Points on a hilly landscape, in no order, each with its height.
From any point a ball rolls to the lowest of the 2 points nearest to it. It stops when none of these is lower. Distance is the straight distance between rows; heights are no part of it.
k842: [ -7 -30 -14  -6  -1  -3  23  -1   2  -9  15 -10 -12  -7   4 -19  19 -18
 -20  -9 -27   3  21   5 -37  -6   4 -12 -14  17   7 -21 -46   0  -4   6
 -17  -2  -7   3 -11  40 -19  10]  (h 344)
k682: [ 27   6  24 -14 -14  -8  15 -20 -18 -14   7 -16  -3 -23 -18  -5   9   8
 -38  13  -5  14  24 -28 -10  -3  15   8   1  12   7  21 -19 -24   4  13
  25 -18  -4  -9  -3   7  -8  -2]  (h 452)
k290: [  7  13   5  -2 -24  -1   1   5   6 -11  -9  -4  18  20  12  25  -7   0
   8  -2   5  13 -20 -11  10  11   9   1  10  -2   6   2  24   7   3 -13
  11 -24   3 -14 -11   2   8  -8]  (h 303)
k115: [ -9   7   2   8  27  14  21  11  -2  -4   4   4 -11  13 -18  -9   3 -28
  16 -24 -20 -20  11 -10  -1   1  17   4   2   6 -12   2  -7   5   7 -13
   8  21 -13  29  -8  -7  -4  14]  (h 358)
k495: [-25   7  -8  14 -31   9 -10   5  10  10  -4  16  16  14  -4  13   7 -17
  44 -21  25   7 -39  13  22  13  -5  29  55  -7  -8  21  46  -6  13 -42
  18   4 -10  30 -10 -20  19 -13]  (h 519)
k921: [  0 -14  -1  -5 -15  -9  -6 -11   1  11  18  -3  23 -15 -10  11  18  -4
 -32  34   3  15  -3  28   6   4 -22  -8  10  -1  -6  21 -18 -20  11  -2
  23 -14  25  -7   4   8  16 -11]  (h 497)
k710: [ 27   0   0   4  13   9   1  -6 -12  13  23 -19  -1   4 -11  -7   0  11
 -15   1 -14   8  15 -21  -3   9 -16  25  13  25  -2 -16 -38 -36  -2 -20
  12 -20  -2  -5 -15  -5  -7  -9]  (h 707)
k688: [  9 -20  14   9   6   4  14 -14  -8  15  -3   7 -13 -46 -18 -23   9 -32
 -29  21   8 -24  34  14 -11 -11   0 -17 -24  -7   7   6 -30 -27   4  27
 -35  32 -28 -17  -4   7   5  11]  (h 407)
k501: [  2   4 -28  16  17   7   7  12  -4 -17   3  -2 -15  -9 -13  -3 -15  11
   6   5  -8  -5   2  12   7 -29  22  20   3  32 -22  14 -22  24  -1  20
  -7   7   5 -26   6  16  -4 -13]  (h 326)
k323: [ -5   9  36  -8 -12 -15  -4 -11  13 -16  -8  29  -6  -8  21  -8 -22   9
   9   5  32   1  -5  -7 -18   1  15  -7 -29 -14   7   4  30  30  -4  28
 -23   9 -33  23   6 -20 -11  -6]  (h 500)
k488: [ 15 -24 -14  -5   0 -19   2  -2 -14   9 -28 -33 -18 -15   6   8   8  32
 -27  17   5  -9  21   4  -6 -16 -21 -28 -40 -12  35 -28  -9  -6 -36  16
 -40  -4  13 -49  25  11 -13  19]  (h 66)
k694: [ -9  -2  16  -8 -10  11  12  -3  21  -9  31  10  -5  29  23   0   2 -19
  21 -15  -3  14  -3 -11 -14   8  -9  16  16   8 -13 -10 -21  17   4 -26
   5  -4  -5  37 -17  -2   1  -8]  (h 285)
k250: [-12  17  25  -4 -18 -22 -11   2   5  -9 -32  34   6 -11  12 -11 -30   4
  16   2  38  -8 -15  10  -2   7  16 -14 -20 -15  15  18  54  31  -2  28
 -18  11 -22  14  11 -30   0  -2]  (h 521)
k746: [ 26  -1  25  -3 -28  -8  21 -21  25  -6 -12   7   7  -6 -15   5   5 -37
  16  -6  27   3   9   1  13  -2  -4 -14  -9 -26  18  -6 -11 -20  19  13
 -29  19 -33  -9 -24 -18  18  -4]  (h 162)
k379: [  9   9 -15  -1 -12  12   2   9 -19 -29  -5 -19  -6   9   8   5  -3  11
  -7 -15 -26  16   3 -15 -16  -4  25  15   6  46 -13  12 -12  17   2   4
  17 -33   3 -15 -10  38 -18  -7]  (h 280)
k61: [-21  -3 -48  27   8   6 -11  29   7  -5  -4  -4   1  13 -14   4   9   4
  20  -4 -27 -15 -26  27  26 -11   6  17  33   7 -25   5  22  45  -5   6
   6  -3   8 -12  -7  16  10 -11]  (h 195)
k876: [  4   6  18   8  18  -8  11  -7   0   8  -7  13 -13 -22 -30  -1  -1 -25
  12  10  27 -28  14  13  19  -9  10  -3 -18 -17   1  17   1 -13  11  13
  -9  37  -9   2  11 -24   9   9]  (h 271)
k745: [ -8  14  -7  -7  16  -1 -11   4   2  -8  25  10  -1  24  17  15   8  23
  -7  10  -8  -7 -13  15  -7   3   1  10  -8  14 -15  -6  -6  26 -18   4
  16  -4  29 -10   8   6   7  -8]  (h 475)
k411: [ -5   2   6 -12 -12  -3   4 -13  -7 -14  19 -12  -4  10   9   1  18  -5
 -11  -8 -22  25   6 -30 -19   8  -3   8   6  19 -11  -2 -26   6   5 -18
  32 -23  23  17 -11  24 -14   0]  (h 313)
k779: [-21 -19 -49  21  10   4  -2  23  18  11  -1 -12   1   3   0 -14  -1   3
  11  -8 -26  -7 -21  27  18  -8  -1  -6  19 -14 -17 -12  16  28   0   9
 -20   3 -12  -8 -11   9   3  -7]  (h 120)
k965: [ 29   9  27  -1   5   7  17 -11 -18 -15  -1 -17   6 -21 -30  -9   7  -2
 -46   2 -15  -1  20 -19  -2   2  23  12   5   9  -4  35  -6 -37  13  11
  15 -11 -14 -15   9 -11   0   2]  (h 422)
k382: [ 21  24   6  11  13   4   7  -4   8  -3  -1   0  -3  -3 -22   6 -11  13
   0   6   5  -3   2 -12  15  -3  18   8  -9 -10   5  -5   0  -7  -5   6
 -10   2 -11 -19   7 -22   9  -6]  (h 360)
k879: [-18  -4 -37  13  -5 -15 -19   9  -5  -6 -18 -10   3 -12   2   4   0  41
 -12  25   5  10 -20  18  19  -4  -2  -8  -3 -15   8  -2  22  25 -19  18
  -8 -14  39 -45  26  24   3   2]  (h 515)
k265: [ 18  12  -9  18  33  11   5  -3 -31  -7 -11 -22 -23 -18 -28  -3   2 -10
   1  -1  -7   3  22 -18   0 -13  14  15  -5  41  -5  17 -33 -29  10  -4
   7  -5   6 -14   5   8 -16   6]  (h 663)
k216: [  4  21  14  -2  12  23  12  -2 -17 -22   6  -5   5  -1 -24  -6   6  -6
 -22 -13 -32  -7  15 -11  -7   2  32  17   4  17 -15  31  -6  -4  10   1
  16  -8  -3  -8   8  -5   0   3]  (h 379)
k788: [ 12  -6 -13   0  40  21  -8   9 -17  16  -2 -13  -3   0  -7   3  -4  24
 -19  14 -14 -28  16  14   9 -12 -22  -2 -11  -4   5  -4 -13 -14 -12  -5
 -13  20  24 -28  24 -21  11  12]  (h 569)
k718: [-32   5  -2  14  -4   7  -3  10   6  13 -21  10   8   8  -7  -4   1 -14
  44 -23  11  -3 -29   0  20   7   7  14  30 -14  -1  15  55 -11  15 -26
  17  20  -4  39   0 -22   9   2]  (h 494)
k855: [ 15   2   4  -8 -12   2 -13 -11   7  18  30  -8  12  29  22   0   1  35
  -5  -6 -14  13 -18 -19  -6  18 -19   1  -4 -14   6 -47   5  -3 -14 -11
  -4 -33 -11  -3 -22  -3  -3   0]  (h 730)
k557: [ 14 -13  -1 -18 -15 -11   6 -11 -14  -8  14 -22  -9  -4   9  -5  16   5
 -22  -1 -21  26  20 -30 -31   0  -5   2   4  36   8 -12 -36 -12  -6  -4
  31 -31  17   8 -14  32 -17   3]  (h 276)
k423: [-23  11   7   2  -4 -10  -6  21   9 -11 -32  18   0  11  22  -3 -22  17
  27   3  11  -9 -23  10   4   4  29 -13 -15 -13  13   6  59  45  -5  22
  -7   4  -2   8  12  -5   6  -1]  (h 523)
k130: [-15  -1  10  -3 -35   1  -5   6  16 -21  10   9   1  27  47  16  -7   7
  12  -4  -4  22 -25  -8 -19   3   9   7  12  18 -15   1  20  48  -2   0
  12 -24   6  16  -9  25  -2 -14]  (h 441)
k466: [ 16 -11 -26   6  36  12  -3   1 -16  16  21 -24 -17   3  -2 -10   8  15
  -7  -2 -29   3  14 -16 -10  -6 -14  16   2  40  -4 -25 -53 -25  -8 -22
   2 -12  11 -13  -3  11 -18   1]  (h 694)
k301: [-13  13  11   3  -2   8  -7   1  -1   8 -10   0   9   7  -7   7  -6  -8
  12 -21   5   3 -15 -18   9  12   2  11  14 -10  -5   6  25 -24  18 -27
  18   9   3  25   5 -11  -4   9]  (h 465)
k314: [  6  22  20 -18   0   2 -29  -3  -1   4  12  16  20  27  29  14  -2  33
 -14   5   8  -2 -16  -2  -8  22 -18   0 -11 -17   9  -8  25   0 -13  -1
  11 -10  15   4  -2 -23   3  -6]  (h 367)
k459: [-21   8 -17   5 -14  -4 -18  11  11  16  -5  13  28   4  -7  -5   4   0
  13  -4   1 -12 -30  31  20  13   5  -4  16 -26   0  10  48  14   5  -3
  -1  11 -10   5   0 -19  14  -7]  (h 291)
k713: [-15   3   7   7 -30   1   4  -7  13 -32  -2   1 -10  -5  18   7 -16  -7
  16  -3  11  40 -17 -17  -4  -6  13  13  24  24 -19  22   0  37   9  -2
   8 -21 -12  21  -6  23  -5 -17]  (h 404)
k866: [  4   3   2   2  12 -10   6   4  13   2  -7  10  -1  -1 -13   1  -7  -8
  10   8  18 -23   5  23  11  -6   2 -17 -23 -15   8  -6   1   8  -7  13
 -19  24  -5 -13   8 -20  14   0]  (h 315)
k478: [-16  11  29  -9 -15  19 -16   5  -5   8  -2  11  20  30  14  17   0 -12
   5 -23   8  -9 -14 -13  -1  23  -2  13  22 -10  -8  12  49 -21   8 -33
  28   4  17  28   5 -21   6  12]  (h 435)
k662: [ -8   4  -7   1 -14   2 -10 -13   1   2  24   0  19 -12  -9  12   7   5
 -16  15   3  21 -12  10   9   3  -2  10  27   6 -14  31  -8 -10  14  -8
  27 -12  18   4   2   6   3 -14]  (h 474)
k83: [-12 -18 -32  14  -5   2 -14  15  18  20  16   2  14  19  18  -5  -3  12
   9  -9 -14  -2 -35  17  14   2 -23   4  25 -19 -20 -31  21  21   0  -7
 -12  -9 -19   0 -22   6   4 -11]  (h 185)
k408: [-23 -11  -1  -5 -12  -3   2  -8  -5  -1   2   2  -8 -37  -5 -21  -4 -22
  -3  -7  -4  18  11 -17 -18  -6  14   0  11   5 -14  22 -14  -9  20  -2
   3   9  -6  23  -2  21 -18   8]  (h 397)
k363: [ -6  24  18   1 -36   0  -9  -1   4 -19 -16  10  21  -1  -3  13 -10  16
  -8  -1  17  22 -25 -13   9  17  27  11  27  -3   3  33  45   2   4  -9
  19 -23   6  -7   4  -1  11 -13]  (h 355)
k117: [ 33  -5  12 -11  -3   0  -1  -8   2  16  24 -15   0  15   9  -9   0  36
 -28  -2 -16  13   9 -28 -19  10 -12  12   6   5  13 -29 -15 -21 -16  -7
   9 -27  -9 -10 -17  -5 -10 -11]  (h 719)
k603: [ -8   8 -18  12 -16   6 -18  12  13   7  -5  -4  14  30  14  21   3  14
  18 -10  -5   7 -39  -4  21  11  -5   7  17 -19  -9 -24  41  17   1 -13
   3 -24  -1  -9 -21   8  10  -4]  (h 247)
k409: [ -6  15  -7  13  42  24   6  12 -13  -7 -10  -1 -28  -2  -5 -10 -23  33
   9   1 -10 -29  11   0  -2 -15  26  16  -8   4   1  -1  20  20 -22  21
 -25  19  -7 -23  30 -13  -5   8]  (h 410)
k969: [  8  14  31   0   0 -10  11 -16 -12 -10 -11  -2 -21 -21 -17  12   3 -27
   7  -5  23   8  21 -35  -1  -3  14   5 -12   9  -2  17 -16 -23  12  -2
  15   9   2  17   4   4 -11   9]  (h 284)
k456: [-18   2 -15  -2 -20  -9 -26   4   2   4   8   3  11   6  11  25  15   9
   2   8   2  17 -34  10   6  10  -7  10  36  -1 -21   7  17  13   7 -17
  34 -21  32   7   3  25   1 -11]  (h 442)
k286: [  8  20  -2   3   2  19  11  -5 -20 -37  10 -13   2  -3 -22  -8  10 -14
 -19 -19 -36  12  10 -24  -9   1  27  21  13  44 -21  23 -23   7  10   1
  20 -24 -11  -4 -15   9 -12  -5]  (h 337)
k255: [-27  -2  -7   1   3   1 -11  34   2  19 -16  17  16  22   6 -11  -6   0
  31 -14  -6 -35 -19  26  15   9   0 -19   8 -20   8   7  70  15 -12   5
   5  17  -9  27   5 -29  17   7]  (h 334)
k109: [  4  -6   5  -3 -19   5  16 -17  27  -9  28   1  -9  18  18   2   7 -25
  15 -14   9  36   1 -25  -6  13 -25  16  26   3  -3 -16 -42   8  13 -30
  -6 -13 -16  33 -31   6   4  -9]  (h 249)
k627: [  4  -2 -17   2   3 -17  -1  -3  14  11   9 -18   2  17  12   4   6  27
  -2  -7 -14  17 -18  -4   6   1 -20 -15 -18 -22   7 -46   0   6  -9  -6
 -16 -20   2 -14 -14   5  -5   5]  (h 740)
k988: [ -1 -10  39 -19 -15 -15  -1 -16   1  -2  13  20 -10 -28  22 -18 -17  -3
 -14   6  22   7  20 -11 -30  -3  -2  -4  -8  -1   3  12  -7  -4   0  16
  -2  13 -13  25   3   1 -14   0]  (h 449)
k223: [  9  21  17   4  15  -8   7 -16   2  -9  13   0 -13 -15 -18   7  -8   3
  -3   7  21  14   2 -19   9  -2  11  14  -6   2  -7   6 -14 -13   4   1
  15   2  -2  -2   8 -13   0  -9]  (h 336)
k888: [ 30  -1  41 -15 -18  -1  -6 -13   1   7   9   5  25  14  16   7  -8   7
 -11   2  24  -5  11   2 -10  10 -34  -4  -4 -10  17   4 -10 -36   4  -5
   6   1   3   5  -4 -34   5  -5]  (h 311)
k493: [-21 -25  12 -14 -14  -9  -6 -15   0  11  20  12 -12 -37  17 -33 -10   0
  -9   3   7  25  12 -14 -26  -7  -1   1   0  -2  -9  -1 -20  -7   8  10
  -2   7 -10  27  -6  18 -26  -2]  (h 425)
k428: [  0   6  33   2  -6  -9  18 -13   7  -4  -2  23 -11 -14 -13   5  -1 -35
  19  -2  40 -13  11  -5   6  -8   7   0  -9  -9   0  21  -6 -13  14  -1
  -1  31 -10  27   3 -16   6   9]  (h 220)
k808: [-18 -17   1 -23  -4  -9   9  10  20  -3   8  11   9  27  24  -4  22 -28
  -3 -13 -14 -13  -5  19 -18  11 -19 -39 -12 -19   9 -23  -2  20  -9  -1
 -12  13   2  23 -10   7   1  13]  (h 450)
k830: [ 26  14  32 -19 -23  -2 -24 -15   5   3   8   6  32  23  23   9  -9  32
  -4   3  23   6 -12  -2  -2  22 -32  -3  -9 -22  20 -11  24 -17  -4   5
   9 -11  -2   7  -9 -39  12 -11]  (h 335)
k698: [ 18 -27  -3  14   5  -1   9 -14  -8  22 -11 -13 -13 -49 -24 -13   7 -14
 -34  40   3  -6  30  18   3 -20  -6 -13 -22  -4   8   8 -32 -23   0  24
 -35  12 -10 -37   0  12   6   2]  (h 433)
k319: [  1  12 -10  22   8   1  10 -16   5  -9  12  -1  -7 -15 -29  -2  -2 -37
  17  -8  13  25  -3 -19   7   2  -2  21  18  15 -16  11 -29  -3  22 -20
   2   2 -23  27 -19   2  -5 -13]  (h 319)
k924: [-28 -15 -14 -16  18 -16   1   8  10   4   4   7 -17  14  24   2  13 -18
  23  -4 -10   2 -13   5   1  -3 -12 -12  -4  -3 -13 -18 -11   9   0 -17
  16   8  23  33   8  18  -8  10]  (h 423)
k815: [ 19 -10   1 -12   2 -27  -2  -2  -2   5 -12 -11  -5   0   0  12  11  11
 -26  22  13  -7  15  18  -4  -5 -19 -27 -43 -11  27 -16 -18  -7 -22  18
 -12  -4  16 -29  14  -2   1   7]  (h 149)
k649: [ 17   4  16 -14 -14 -21   8 -18  -8  -9   6 -14 -11 -23  -1  -6   7  29
 -33  20   4  20  17 -19 -17  -7  12  -4 -15   8  14   1  -7  -6 -11  24
  15 -16  10 -16   6  15  -7  -6]  (h 477)
k77: [-27   3  -9   9   6   4   0  22  -1  -9 -17   1  -5  15  18   2 -12   9
  23 -10 -20  -6 -22   0  -6   1  26  -3   3   2  -8   0  43  42  -5   8
  11  -3   2  18   2  20  -3   3]  (h 496)
k376: [ -3  -5  13 -13  36  19  -5  23 -18  18   4  17   5  18  12  -8 -12   0
   3  -8  -7 -40  18  23 -11   2 -15 -12 -10   3   0   2   0 -15 -12  -4
  -2  29   2  12  17 -23   2  17]  (h 406)
k195: [-15   6 -15  -6  24   1  -5   8  -5 -10  19  -1 -12  16   4   8  10  -5
   9  -1 -16  -6  -4   6   4  -3   5   8  -4  23 -24   0 -19  13  -3  -6
  28  -2  30  12   8  12  -1   2]  (h 451)
k646: [ -1  -5  -5  -6 -29 -14  12 -15  32  -5  10  -2  16  13   4   5  17 -20
  12 -17  11  23 -20   0   7   5 -18 -13   6 -28   8 -18  -8   6  16 -13
 -16  -4 -17  14 -28  -1  13  -6]  (h 323)
k486: [ -1 -24  -4  -5  18   7  20  -5   1  10   7   5 -16 -25 -10 -30  16 -14
 -22   4 -24 -14  34   6 -29  -7   5 -12 -26 -10  11 -15 -35  -3  -4  17
 -33  21 -19  -8   1  13  -7  15]  (h 376)
k708: [  5 -28 -22  10  -5 -20  -4 -13  -2  18  -7 -19  -2 -43 -16  -3   9   5
 -33  42   9  13   7  20  14 -14 -25 -16 -20 -15   9   1 -23 -21  -2  22
 -22   1  11 -35  10  13   5  -5]  (h 460)
k438: [ 17  -4   0  11   4   0  24 -12  18   7   1   2 -12 -12 -19  -2   8 -43
  12  -6  11  -4  12 -10   8  -2  -9 -10  -2 -14   5 -16 -36 -27  18  -5
 -27  21 -23   8 -27   0   7   2]  (h 223)
k480: [  0 -12   3 -22   4   1  -2  10   8  15  20  13  15  22  20  -5  17 -11
 -15  -4 -18 -17   4  22 -17  16 -27 -21 -15 -13   5 -26 -15   2 -13  -7
  -4   4   1   7  -9  -6   1   9]  (h 458)
k236: [ 18 -15   4   6  18  10  21   8 -22  14 -29 -11 -15 -18 -10   2  -5 -30
   5  -8  -5 -21  42  -7  -6  -9  13  -8 -11  16  10  -5 -26 -24   8  -3
 -19  12 -15  -7   1  10 -16  21]  (h 629)
k460: [ -2 -31 -11 -10  -7 -17  29  -3  11  -6   0   9 -10   2   6   0  25 -39
  -7  -3  -6   3  14  12 -20   3 -17 -31 -17  -6  19 -29 -49  -5   0   1
 -16   8   3   4 -16  37  -3   6]  (h 371)
k837: [ 21  11  19  -4 -37  -7 -17 -10   8   0 -11  12  48  11  -8   3 -11   7
   3   0  29   1 -21  22  21  11 -13  -5   6 -28  12  13  28 -14  13   9
 -15  -4 -22 -20  -8 -44  21 -17]  (h 277)
k231: [-25   2 -17   3  25  26 -15  27  -8   3   1   7  -7  21  20 -15 -18  28
  12  -8 -28 -19 -12   3  -6  -2  16   9   4   3 -18  -7  38  27 -13   6
   2   3   0  12  10   4  -2   8]  (h 471)
k884: [ 12  10 -13   8  47  27  -2   2 -34   0   4 -22 -19   1 -13 -12  -1   5
   6 -15 -28  -4  26 -23 -13  -6   7  28  -5  45 -12  -2 -41 -22  -1 -18
   9   1  13   4   9   7 -23  15]  (h 680)
k963: [  1  14 -27  22  34  30   4  21 -17 -12  -5  -5 -19   1 -16  -5 -22  22
   8   0 -21 -22  12   1   5 -22  25  23   4  27 -17   7   5  16 -14   9
 -13   8   1 -27  16  -3  -5   0]  (h 372)
k769: [ -7   4  -1  12 -10   0   9  -6  -3 -14   0   3  -4 -25 -11   0 -18 -26
  13  -9  15  23  -2 -18   2  -7  15  16  27  19 -17  27  -6   1  20  -5
   5  -2 -19  19  -8  15 -15  -9]  (h 359)
k920: [  7  -7  14 -13  10  15   5  11  -4   6  14   8   7  15  13  -4 -11  -3
 -10  -6  -9 -21  17   9 -19   4  -6  -8   0  13  -4   0 -14 -11  -5  -7
   9   4   1  -1  -3 -10  -7   4]  (h 434)
k900: [-10   8  28 -14 -19  17  -8   2   6   6   2  21  24  36  22   4  -3 -13
  15 -27   1 -14 -15  -1  -8  23  -8  -4   6 -20   3   2  44   4  -3 -17
   3   7 -12  28 -11 -36  15   7]  (h 403)
k273: [  5  -8  -6  -2  15   0   2   3 -17  11 -29 -23 -15 -13  -4   5  -1   0
   0  -1 -10 -10  24 -14   5  -9   7 -17 -19  -5  10 -15  -9 -12  -3  -4
 -14   9   6 -17  17  15 -18  24]  (h 611)
k771: [-17  -2  12 -10   7  12   0  17   2  13   6  23  19  24   7  -9  -3 -15
  10 -18  -4 -33   4  21  -2   9  -9 -14   5 -16   0   6  28   2   3  -4
   0  25 -14  32  -2 -33  12   9]  (h 373)
k600: [ -9   1  16  -4  -1  20  25   3  12 -21  23  19  -3  24   3  -7   2 -37
  15 -25  -9  -5  11 -14 -17   2   6   9  12  11 -15   9 -12  16   7 -15
   4  11 -24  28 -15  -7   4  -6]  (h 320)
k723: [-17   7 -14  11  -6  -9 -12   4  14   8 -11   2  10 -14 -19 -10  -7   6
   4  -1   7  10 -26  10  23   4  18   7  19 -22  -3   9  35   5   5  -3
  -2  -1 -10  -5   2  -9   4 -11]  (h 248)
k636: [ 14  -7   7  -6  26  11  -8   4 -25  13 -19 -15 -10 -25  -5   0  -8  20
 -19  21   1 -22  29   8  -1 -11  -2  -7 -19   0   9  10  -5 -21  -9   9
  -7  20  24 -33  33  -3  -6  22]  (h 589)
k626: [ 16  -8 -11  -8   3   3   3   3 -25  -9 -12 -26 -10   0   4   6  11  13
 -14  -5 -27   7  21 -16 -17 -13  15   2  -8  45   6  -5 -30   5 -12   2
  16 -24  14 -17   6  30 -30   8]  (h 219)
k152: [-20 -23 -17  -3   0 -24  15   0  14   0  -4   4 -13 -10  -1   0  15 -39
  14   0   4  10   0  14   0  -9  -9 -27  -7 -10  -2 -11 -26   8   7  -4
  -9  16   4  21  -4  27  -1   5]  (h 396)
k883: [ 42  -2  36  -5 -15 -14  18 -13   1   1 -11  -4   2  -4  -4  17  -4  -8
  -1   6  35   2  23  -5   5  -1 -13  -6 -11   2  17   8 -20 -40   8   1
   7   0  -3  -9  -5 -14   5 -10]  (h 261)
k439: [ 23  -9  12  -7  -3   4 -14  -3 -21  17  14  -9  18   1   4  18   4  16
 -36  29   5   0  10  16   3  10 -28   4   8  10  -1  17 -10 -42   0  -6
  37 -15  32 -17   3  -5  17 -10]  (h 522)
k448: [ -2   6  39  -9 -17 -16   8 -15   0 -18   6  31 -17 -35   8 -16 -19  -6
 -11   2  24   0  13 -10 -21 -10  24   5 -15   2  -2  20   2  10  -7  29
 -14  14 -37   9   9  -6 -15  -4]  (h 473)
k522: [ 16   5  -3  13  21   1  15 -10   2  -4  10  -5 -20  -7 -21   0   5 -32
  18  -9   3   9  17 -23   1  -1  -8  14  -6  20  -2 -12 -52 -16   8 -17
  -2   2 -13  16 -16   4  -7  -2]  (h 275)
k668: [ -2  15 -21  -6  33  23 -16  14 -15 -12  13  -4  -9  29  16  15   9  34
 -11   9 -32 -23  -2  12  -1  -3   0   8 -13  16  -8 -14   6  25 -32   9
   7  -5  39 -31  22   0   2   7]  (h 499)
k865: [  7 -14 -23   9  26  10   9   5 -26   1 -17 -18 -25 -26 -19 -11   6 -28
   0  -2 -19 -10  35  -5 -13 -22  16   0 -13  42  -4   7 -45  -8   8   4
  -9  10  -2  -8   0  29 -19  18]  (h 646)
k813: [ 41 -15  16  -9 -20 -28   9 -14   4   1  -9  -7  -2  -8   1  17  -2   0
  -7  19  35   0  21  11   2 -11 -22 -21 -25   4  26 -11 -26 -25  -7  12
  -4  -1   8 -20  -2  -1   4  -8]  (h 212)
k675: [ 12   0  -9  -5  24  18 -17   3 -21  20  14 -14   5   5  -5  12   3  15
 -28  19 -18 -15   6   8   3  -2 -23   4   2  13 -10   2 -18 -31  -7 -14
  17  -8  33 -23  12  -5  10   3]  (h 546)
k244: [-17  21  -1   4 -35   9 -26   4  -2  -7 -12  16  25   8   9  32  -2   8
  15   4  22  24 -38   3  15  20   9  25  49   2 -10  30  43   3   7 -20
  32 -25  24   2   6  10   9 -17]  (h 402)
k606: [ 10  -2  -7   7 -29  -1  17 -18  32  -9  18   3   5  16  -3  19  14 -34
  24  -6  22  32 -12  -3  14   7 -28   7  32  -2  -5 -17 -36  12  18 -27
 -10 -12 -14  25 -26   3  22 -20]  (h 286)
k104: [-16  -4 -20  11  45  16  -2  15   2  10   5  -1 -19   8  10 -21 -19  27
  20  -7 -15 -17  -6   2   2 -10  12   7  -8  -8  -8 -23  24  22 -14   7
 -21  17 -14  11  13 -13  -5   4]  (h 445)
k878: [ 20   4  15   0 -30 -20   1 -15  21  -1 -15   4  33  -3 -27   5   5 -18
   7   7  26  -4  -7  25  21   4 -10 -17  -9 -28  16  12   6 -13  16  13
 -17   6 -17 -19  -9 -31  31 -11]  (h 225)
k147: [ 14   7  16  -6 -33  -1  13 -13  20 -11   2  -6  12   8   5   9  -1 -11
  -2 -13   8  18  -7 -23   5   7   1  -3  12 -10   1  -6   3  -2  12 -10
  -6 -18 -22   6 -22 -10   5 -10]  (h 346)
k903: [ 13 -32  -3 -19 -15 -15  13  -4  -1   3  20 -13  -1   3  16 -14  23   1
 -35   0 -24  15  25  -3 -36   1 -15  -6  -3  24  21 -21 -52 -15 -14   2
   9 -22   3  -3  -9  32 -17  -2]  (h 312)
k279: [-20  18   4 -13  11   0 -26   7   4   5  -1  21  12  17  22   1  -1  24
  -2   8   5 -11 -23  14  -1  18  -9  -6 -14 -18   5  -7  38  18  -9   5
   5   1  18  15  15 -20   1   0]  (h 395)
k430: [-26   0 -23   9  18 -17 -14  13  -2  13 -45  -4 -10   0   0  -2   3  21
  36   6   9 -16 -18   7  29  -7   8 -27 -21 -39  22 -16  57  25 -12  10
 -14  14  21  -6  27   2   7  21]  (h 561)
k805: [ 15  24   1   3  -5   3 -27  -3  -1  10 -20   6  32  10  -5   1 -17  31
   0   5  18 -14 -14  16  21  14  -8  -3  -2 -27  20  -2  38  -2   1  15
 -15   0  -3 -28   6 -41  15  -1]  (h 327)
k293: [-16   4 -24  13   8 -12 -11  14  -7  -2 -44  -1  -7 -10 -10  -2  -7  27
  11  15  17  -8  -8  12  31   0  11 -17 -15 -28  24  -2  39  30 -15  11
 -21   4  33 -37  32   4   7  15]  (h 541)
k361: [-19  -2 -26  15   9   7   2   7   9  13   4  -4   4 -18 -20 -18  -8  -9
   2  -7  -8   1  -8   5  11 -10  12   2  16 -17 -15   5  13   3  11   2
 -12  13 -23  -2  -6  -1  -3  -2]  (h 193)
k297: [-10   9 -27  21  -2   3  -1  14   7 -29  13   1   3   4 -21   5  -3   3
  11   3 -15   3 -17  20  13 -15  22  21  27  31 -32  25  -3  33   3  16
  10 -10   4 -18  -3  19   8 -22]  (h 269)
k589: [-27   3  -4   1  14 -17 -13  17   4  22 -47   8 -13   7  13   2  -1  14
  44  -4   5 -10 -27  -4  20  -1  11 -23 -15 -35  23 -16  69  14   3   0
   0  15  15  27  23  -5   8  22]  (h 578)
k463: [-12  -6 -38  15  -3 -17 -14 -10  -3   5  -9 -14  -8 -41 -16  -2  -3  37
 -23  40  19  14  -5  14  19 -13  -8  -4 -11 -17   6   9   2   8 -13  25
 -21  -2  24 -40  28  12   4  -6]  (h 490)

Where does a ball stop that starts at each point below?
k314 => k488
k77 => k779
k745 => k557
k323 => k746
k713 => k746
k682 => k626
k668 => k557
k293 => k557

Write out the way that a ball takes from each point below.
k250 => k323 k448 k988 k493 k408 k769 k319 k522 k438 k746
k430 => k293 k879 k463 k708 k698 k688 k486 k842 k903 k557
k589 => k423 k77 k231 k104 k409 k963 k501 k297 k61 k779
